Points on a hilly landscape, in no order, each with its height.
From any point a ball rolls to the lowest of the 2 points nearest to it. It stops when none of these is lower. Distance is the straight distance between rows; heights are no part of it.
Q487 height 54.3: 64	76	104	114	134	110	92	88	85	39	117	78	151	97	122	89	80	140	87	83	105	65	89
Q406 height 24.6: 119	105	102	77	76	75	137	79	112	118	95	133	111	134	85	119	107	94	64	134	94	120	105
Q502 height 25.9: 91	111	104	129	142	107	61	98	109	83	111	139	93	87	107	101	132	74	84	98	124	123	99
Q223 height 20.9: 100	113	113	129	135	107	81	106	107	90	103	120	110	102	95	97	126	80	88	85	115	111	108
Q137 height 66.5: 81	104	91	109	128	104	63	102	91	79	119	98	113	99	103	91	116	86	101	105	113	99	79
Q971 height 64.1: 85	103	106	116	138	111	70	97	89	67	109	100	129	99	100	87	115	102	87	92	118	95	85
Q138 height 54.4: 97	87	57	100	74	92	102	101	105	105	57	93	90	114	100	59	55	146	81	107	79	52	92
Q244 height 52.4: 111	83	72	88	67	82	125	75	114	102	53	109	90	123	95	70	70	133	76	117	82	73	72
Q806 height 63.5: 105	107	98	113	125	94	78	79	84	63	119	101	121	102	102	110	120	89	67	106	91	97	84
Q145 height 8.0: 95	92	120	100	128	97	81	116	87	103	104	70	103	112	88	87	97	112	144	65	117	95	115
Q797 height 21.5: 131	86	97	69	70	69	136	92	99	117	96	94	120	139	89	126	84	109	66	115	76	101	110
Q786 height 48.8: 101	101	101	110	75	103	120	113	96	116	52	79	116	103	101	81	84	128	99	79	80	81	99
Q40 height 62.5: 134	97	126	98	78	77	131	81	87	137	90	100	109	114	75	112	99	95	110	85	70	120	136
Q390 height 55.8: 87	88	56	87	70	101	99	106	111	92	61	90	76	108	104	63	61	136	84	125	84	56	82
Q711 height 48.0: 133	83	127	86	81	86	117	99	128	126	114	89	95	87	110	127	111	64	138	101	95	129	88
Q212 height 69.6: 82	87	94	102	97	160	79	147	82	95	69	79	99	101	100	84	89	111	122	103	113	71	94
Q713 height 64.6: 87	90	74	117	101	122	106	136	71	102	66	97	92	105	109	51	75	131	91	78	96	52	105
Q124 height 26.7: 89	98	123	111	153	108	86	90	82	87	122	92	119	90	94	89	115	135	119	65	136	114	134
Q582 height 12.6: 104	105	123	107	132	89	94	105	90	94	106	79	109	116	87	93	107	105	129	62	109	98	125
Q184 height 24.3: 104	104	134	111	148	100	80	76	85	79	125	105	114	84	102	96	119	124	103	71	127	120	143
Q64 height 56.1: 130	102	133	116	113	88	110	94	113	112	111	107	97	97	93	98	115	69	122	79	97	115	131
Q678 height 65.4: 99	93	85	102	114	82	78	66	83	66	138	95	108	96	108	113	118	79	77	122	93	101	78
Q591 height 60.3: 92	103	123	118	137	111	92	75	78	37	105	109	139	99	119	97	97	133	65	78	96	82	100
Q689 height 49.0: 59	81	106	109	142	122	103	95	77	53	113	74	145	100	111	79	81	154	104	72	117	71	90
Q206 height 62.2: 82	97	117	119	143	115	79	88	84	53	102	102	138	96	106	87	109	122	76	84	117	89	93
Q697 height 35.7: 143	97	127	93	108	97	107	80	121	90	140	108	88	87	108	124	125	56	100	98	101	131	95
Q587 height 77.4: 71	98	67	87	76	136	62	136	94	99	81	75	84	96	103	118	86	98	133	132	112	80	97
Q345 height 32.5: 142	98	116	94	92	93	124	84	113	105	137	124	84	96	103	118	123	54	79	106	91	133	114
Q327 height 39.8: 109	97	103	89	111	91	84	80	110	84	143	90	87	76	118	109	117	64	125	108	114	116	65
Q9 height 23.3: 131	99	104	63	71	70	140	84	103	113	99	127	119	143	85	118	93	101	56	125	83	119	112
Q884 height 63.0: 115	129	133	110	139	104	100	87	84	59	116	109	115	118	90	107	107	127	76	55	78	114	130
Q22 height 34.3: 87	97	94	100	91	105	77	125	109	130	93	103	83	89	102	98	97	78	137	109	96	113	107
Q865 height 41.2: 61	88	113	112	151	122	101	90	76	66	114	80	144	96	103	91	101	159	105	70	120	96	115
Q824 height 59.5: 94	91	77	91	72	110	93	129	97	100	71	52	105	104	110	88	71	129	99	97	82	64	78
Q694 height 13.6: 97	88	129	93	137	104	82	111	93	106	117	75	99	95	94	81	100	123	157	64	134	105	123
Q136 height 48.9: 114	114	105	103	85	91	137	92	110	123	76	114	119	113	91	102	110	104	70	117	84	102	101
Q431 height 66.8: 56	129	83	101	95	121	85	134	112	110	96	138	76	78	102	114	100	78	107	131	119	102	93
Q858 height 57.9: 71	79	116	120	138	115	96	79	82	34	109	97	143	93	132	92	89	145	69	82	106	68	102
Q278 height 62.4: 117	116	110	119	125	106	91	84	83	57	110	109	123	104	104	107	114	101	53	91	84	92	89
Q957 height 58.7: 135	107	129	113	108	89	119	89	104	109	117	115	101	106	83	106	116	70	95	85	79	119	135
Q185 height 47.4: 108	106	103	97	77	86	115	89	110	138	66	105	115	112	83	104	103	112	90	118	88	113	99
Q70 height 38.0: 81	113	89	93	101	90	94	107	117	106	134	124	56	59	113	116	106	53	109	115	120	118	75
Q363 height 61.4: 93	90	88	98	93	120	91	135	76	91	78	55	110	108	111	82	74	128	111	74	92	57	74
Q746 height 53.6: 140	102	140	99	116	91	104	90	117	98	125	86	97	92	99	104	113	77	131	76	105	113	115
Q705 height 59.7: 123	95	124	110	92	83	111	94	108	139	92	108	100	93	92	98	108	75	130	90	88	121	123
Q49 height 24.1: 93	99	109	114	109	104	84	126	109	126	92	110	99	98	94	90	107	77	130	93	102	112	114
Q231 height 44.6: 114	87	112	78	75	84	120	99	130	129	116	97	82	80	114	130	109	64	131	111	101	132	79
Q852 height 46.0: 78	97	91	104	90	133	70	137	103	124	73	112	95	91	94	101	91	90	139	116	104	109	115
Q285 height 50.0: 100	103	100	122	88	108	133	112	82	109	50	97	109	105	107	64	83	133	101	60	84	76	111
Q183 height 27.1: 76	99	70	77	51	112	82	104	122	105	71	75	89	102	81	109	71	120	112	138	95	97	88
Q977 height 62.8: 114	101	114	110	82	86	98	92	102	151	72	106	109	95	80	96	101	96	130	90	86	126	121
Q41 height 51.2: 140	91	140	89	101	88	107	98	126	109	122	76	99	91	104	119	112	71	141	89	101	116	94
Q30 height 37.0: 103	101	91	86	84	75	121	84	116	107	141	120	66	83	112	132	118	56	82	119	121	122	84
Q103 height 16.3: 114	112	122	115	134	91	92	97	92	86	113	93	110	111	86	100	112	94	108	70	104	102	124
Q751 height 65.6: 119	92	97	95	66	81	95	82	104	151	72	84	107	100	71	102	90	111	123	98	86	131	112
Q559 height 67.5: 85	88	84	103	90	154	91	143	81	95	61	87	91	96	108	67	87	117	108	104	110	64	98
Q277 height 67.9: 83	106	78	104	115	89	69	90	91	82	134	97	96	91	107	104	120	73	96	117	106	102	70
Q492 height 44.9: 92	109	98	99	72	103	93	106	112	138	62	101	111	100	85	93	96	113	109	114	89	115	98
Q771 height 62.9: 91	92	91	107	105	127	102	133	71	89	76	78	103	107	112	64	81	126	104	68	100	58	81
Q436 height 52.3: 122	118	92	129	106	103	143	102	77	83	89	106	106	114	116	80	87	125	74	59	75	59	110
Q537 height 20.5: 122	113	137	106	140	93	91	81	96	80	126	98	105	93	97	95	115	107	114	65	118	116	139
Q3 height 29.7: 125	100	99	89	85	81	132	83	111	114	130	129	86	106	99	121	121	62	71	121	97	131	117
Q462 height 61.3: 110	116	121	117	134	113	100	82	77	44	106	106	130	106	109	101	101	126	65	67	88	88	99
Q107 height 27.3: 72	104	91	80	73	68	112	88	123	129	112	135	65	93	90	123	93	76	92	137	120	117	85
Q430 height 34.9: 106	104	85	94	94	79	106	76	104	93	146	119	68	83	112	132	127	57	71	118	118	120	82
Q312 height 51.0: 105	107	98	128	101	106	142	113	78	95	65	100	106	115	115	71	87	128	98	51	83	69	115
Q641 height 24.4: 119	89	94	87	82	72	123	96	99	124	103	82	106	122	92	121	102	93	81	114	80	98	108
Q530 height 41.1: 107	92	99	82	78	80	121	93	122	125	126	106	72	83	114	124	110	62	113	117	109	122	85
Q529 height 56.2: 69	104	85	103	107	141	70	144	98	106	91	115	85	94	100	104	99	81	129	119	116	96	100
Q265 height 57.5: 87	96	72	84	69	111	99	120	110	98	66	74	88	102	112	79	78	128	89	122	88	66	76
Q281 height 36.3: 133	98	119	92	114	92	93	73	116	82	143	96	93	82	114	117	122	65	110	102	108	122	84
Q738 height 29.9: 96	109	101	119	131	93	67	76	108	79	127	138	77	75	119	113	132	62	87	106	116	127	87
Q7 height 47.1: 95	104	100	104	68	110	99	110	105	128	51	87	120	98	89	83	88	124	107	97	86	102	100
Q989 height 23.8: 88	104	90	85	78	68	124	83	121	128	110	131	81	107	94	121	109	78	84	136	111	122	95
Q621 height 32.4: 110	103	97	106	114	88	85	68	102	80	140	123	75	80	117	121	131	58	81	113	109	123	83
Q486 height 28.0: 124	90	93	90	93	76	113	93	97	114	125	83	91	112	99	117	112	74	91	110	90	103	101
Q814 height 51.5: 102	99	83	91	76	86	133	88	120	105	66	110	93	116	105	77	90	122	67	126	88	75	76
Q564 height 53.2: 113	90	69	99	74	83	117	75	106	110	47	109	94	119	88	60	61	145	79	105	80	71	84
Q104 height 50.3: 117	105	94	99	83	91	141	98	109	109	78	98	112	113	105	96	95	116	64	111	81	76	90
Q693 height 21.3: 69	97	72	76	60	97	83	114	116	113	89	75	77	103	90	117	83	108	108	138	95	93	85
Q583 height 82.1: 67	105	67	78	78	114	63	127	92	102	106	81	66	88	106	124	87	88	130	137	112	84	88
Q79 height 42.3: 91	103	89	88	100	91	85	98	107	98	141	98	68	71	117	111	110	59	120	113	114	112	66
Q172 height 60.6: 138	107	132	107	93	87	133	86	94	125	107	119	106	109	76	106	109	79	98	86	69	124	140
Q675 height 62.1: 121	129	121	118	126	114	118	92	81	54	104	110	118	115	102	99	99	124	67	53	77	92	107
Q613 height 40.8: 86	106	85	91	67	112	76	108	112	134	67	99	100	92	84	100	85	109	124	123	93	120	105
Q380 height 20.3: 83	73	74	60	50	61	103	86	118	116	100	80	78	124	87	123	80	101	98	134	103	107	82
Q970 height 32.7: 73	112	87	90	85	83	104	106	119	126	118	129	60	71	102	117	98	66	106	128	114	116	87
Q92 height 72.2: 66	118	86	93	81	111	84	120	114	128	84	132	77	81	95	113	89	88	123	135	106	114	103
Q594 height 53.5: 137	121	96	119	97	106	149	97	84	81	107	116	104	115	112	90	85	125	52	62	62	67	108
Q215 height 32.0: 144	89	111	82	101	83	109	79	90	91	145	78	95	107	99	114	111	70	95	98	87	106	98
Q55 height 65.8: 85	91	77	108	90	134	101	136	82	103	57	99	90	97	110	52	79	124	94	98	101	61	107
Q504 height 72.5: 79	89	84	94	94	149	64	146	85	96	78	77	97	104	101	101	91	103	132	114	112	77	93
Q308 height 15.6: 97	112	108	125	119	100	91	117	110	113	97	115	108	103	93	93	121	75	103	92	103	110	109
Q181 height 20.2: 86	88	123	102	150	113	83	102	84	101	128	84	111	85	92	80	107	134	142	68	141	111	126
Q243 height 61.9: 62	118	84	108	110	139	77	144	106	102	95	133	85	87	102	104	107	76	114	120	121	102	94
Q592 height 34.0: 71	92	117	114	155	117	96	89	72	79	118	85	135	92	98	94	113	156	113	66	125	111	132
Q793 height 15.9: 71	88	72	69	59	77	94	106	116	111	103	76	73	116	91	124	84	106	95	139	100	91	72
Q572 height 34.2: 83	107	72	84	56	127	75	107	118	116	61	88	98	92	79	104	72	118	129	133	101	111	102
Q864 height 27.2: 119	104	93	88	86	80	130	90	108	112	121	123	99	120	92	123	119	76	59	126	92	120	112

Two balls start at each pair of points below. Name the first point that both come to, or write -.
Q390, Q285 | Q492
Q786, Q212 | Q492
Q281, Q215 | Q797
Q771, Q436 | Q492
Q79, Q621 | -
Q136, Q594 | Q492
Q537, Q124 | Q145
Q865, Q184 | Q145

Write out the way that a ball takes from each point below.
Q559 | Q55, Q713, Q771, Q363, Q824, Q265, Q390, Q138, Q564, Q244, Q814, Q104, Q136, Q185, Q492, Q613, Q572, Q183, Q693, Q793
Q40 | Q705, Q64, Q746, Q41, Q711, Q231, Q530, Q30, Q430, Q621, Q738, Q502, Q223, Q308
Q327 | Q281, Q697, Q345, Q3, Q864, Q406, Q9, Q797
Q852 | Q22, Q49, Q308
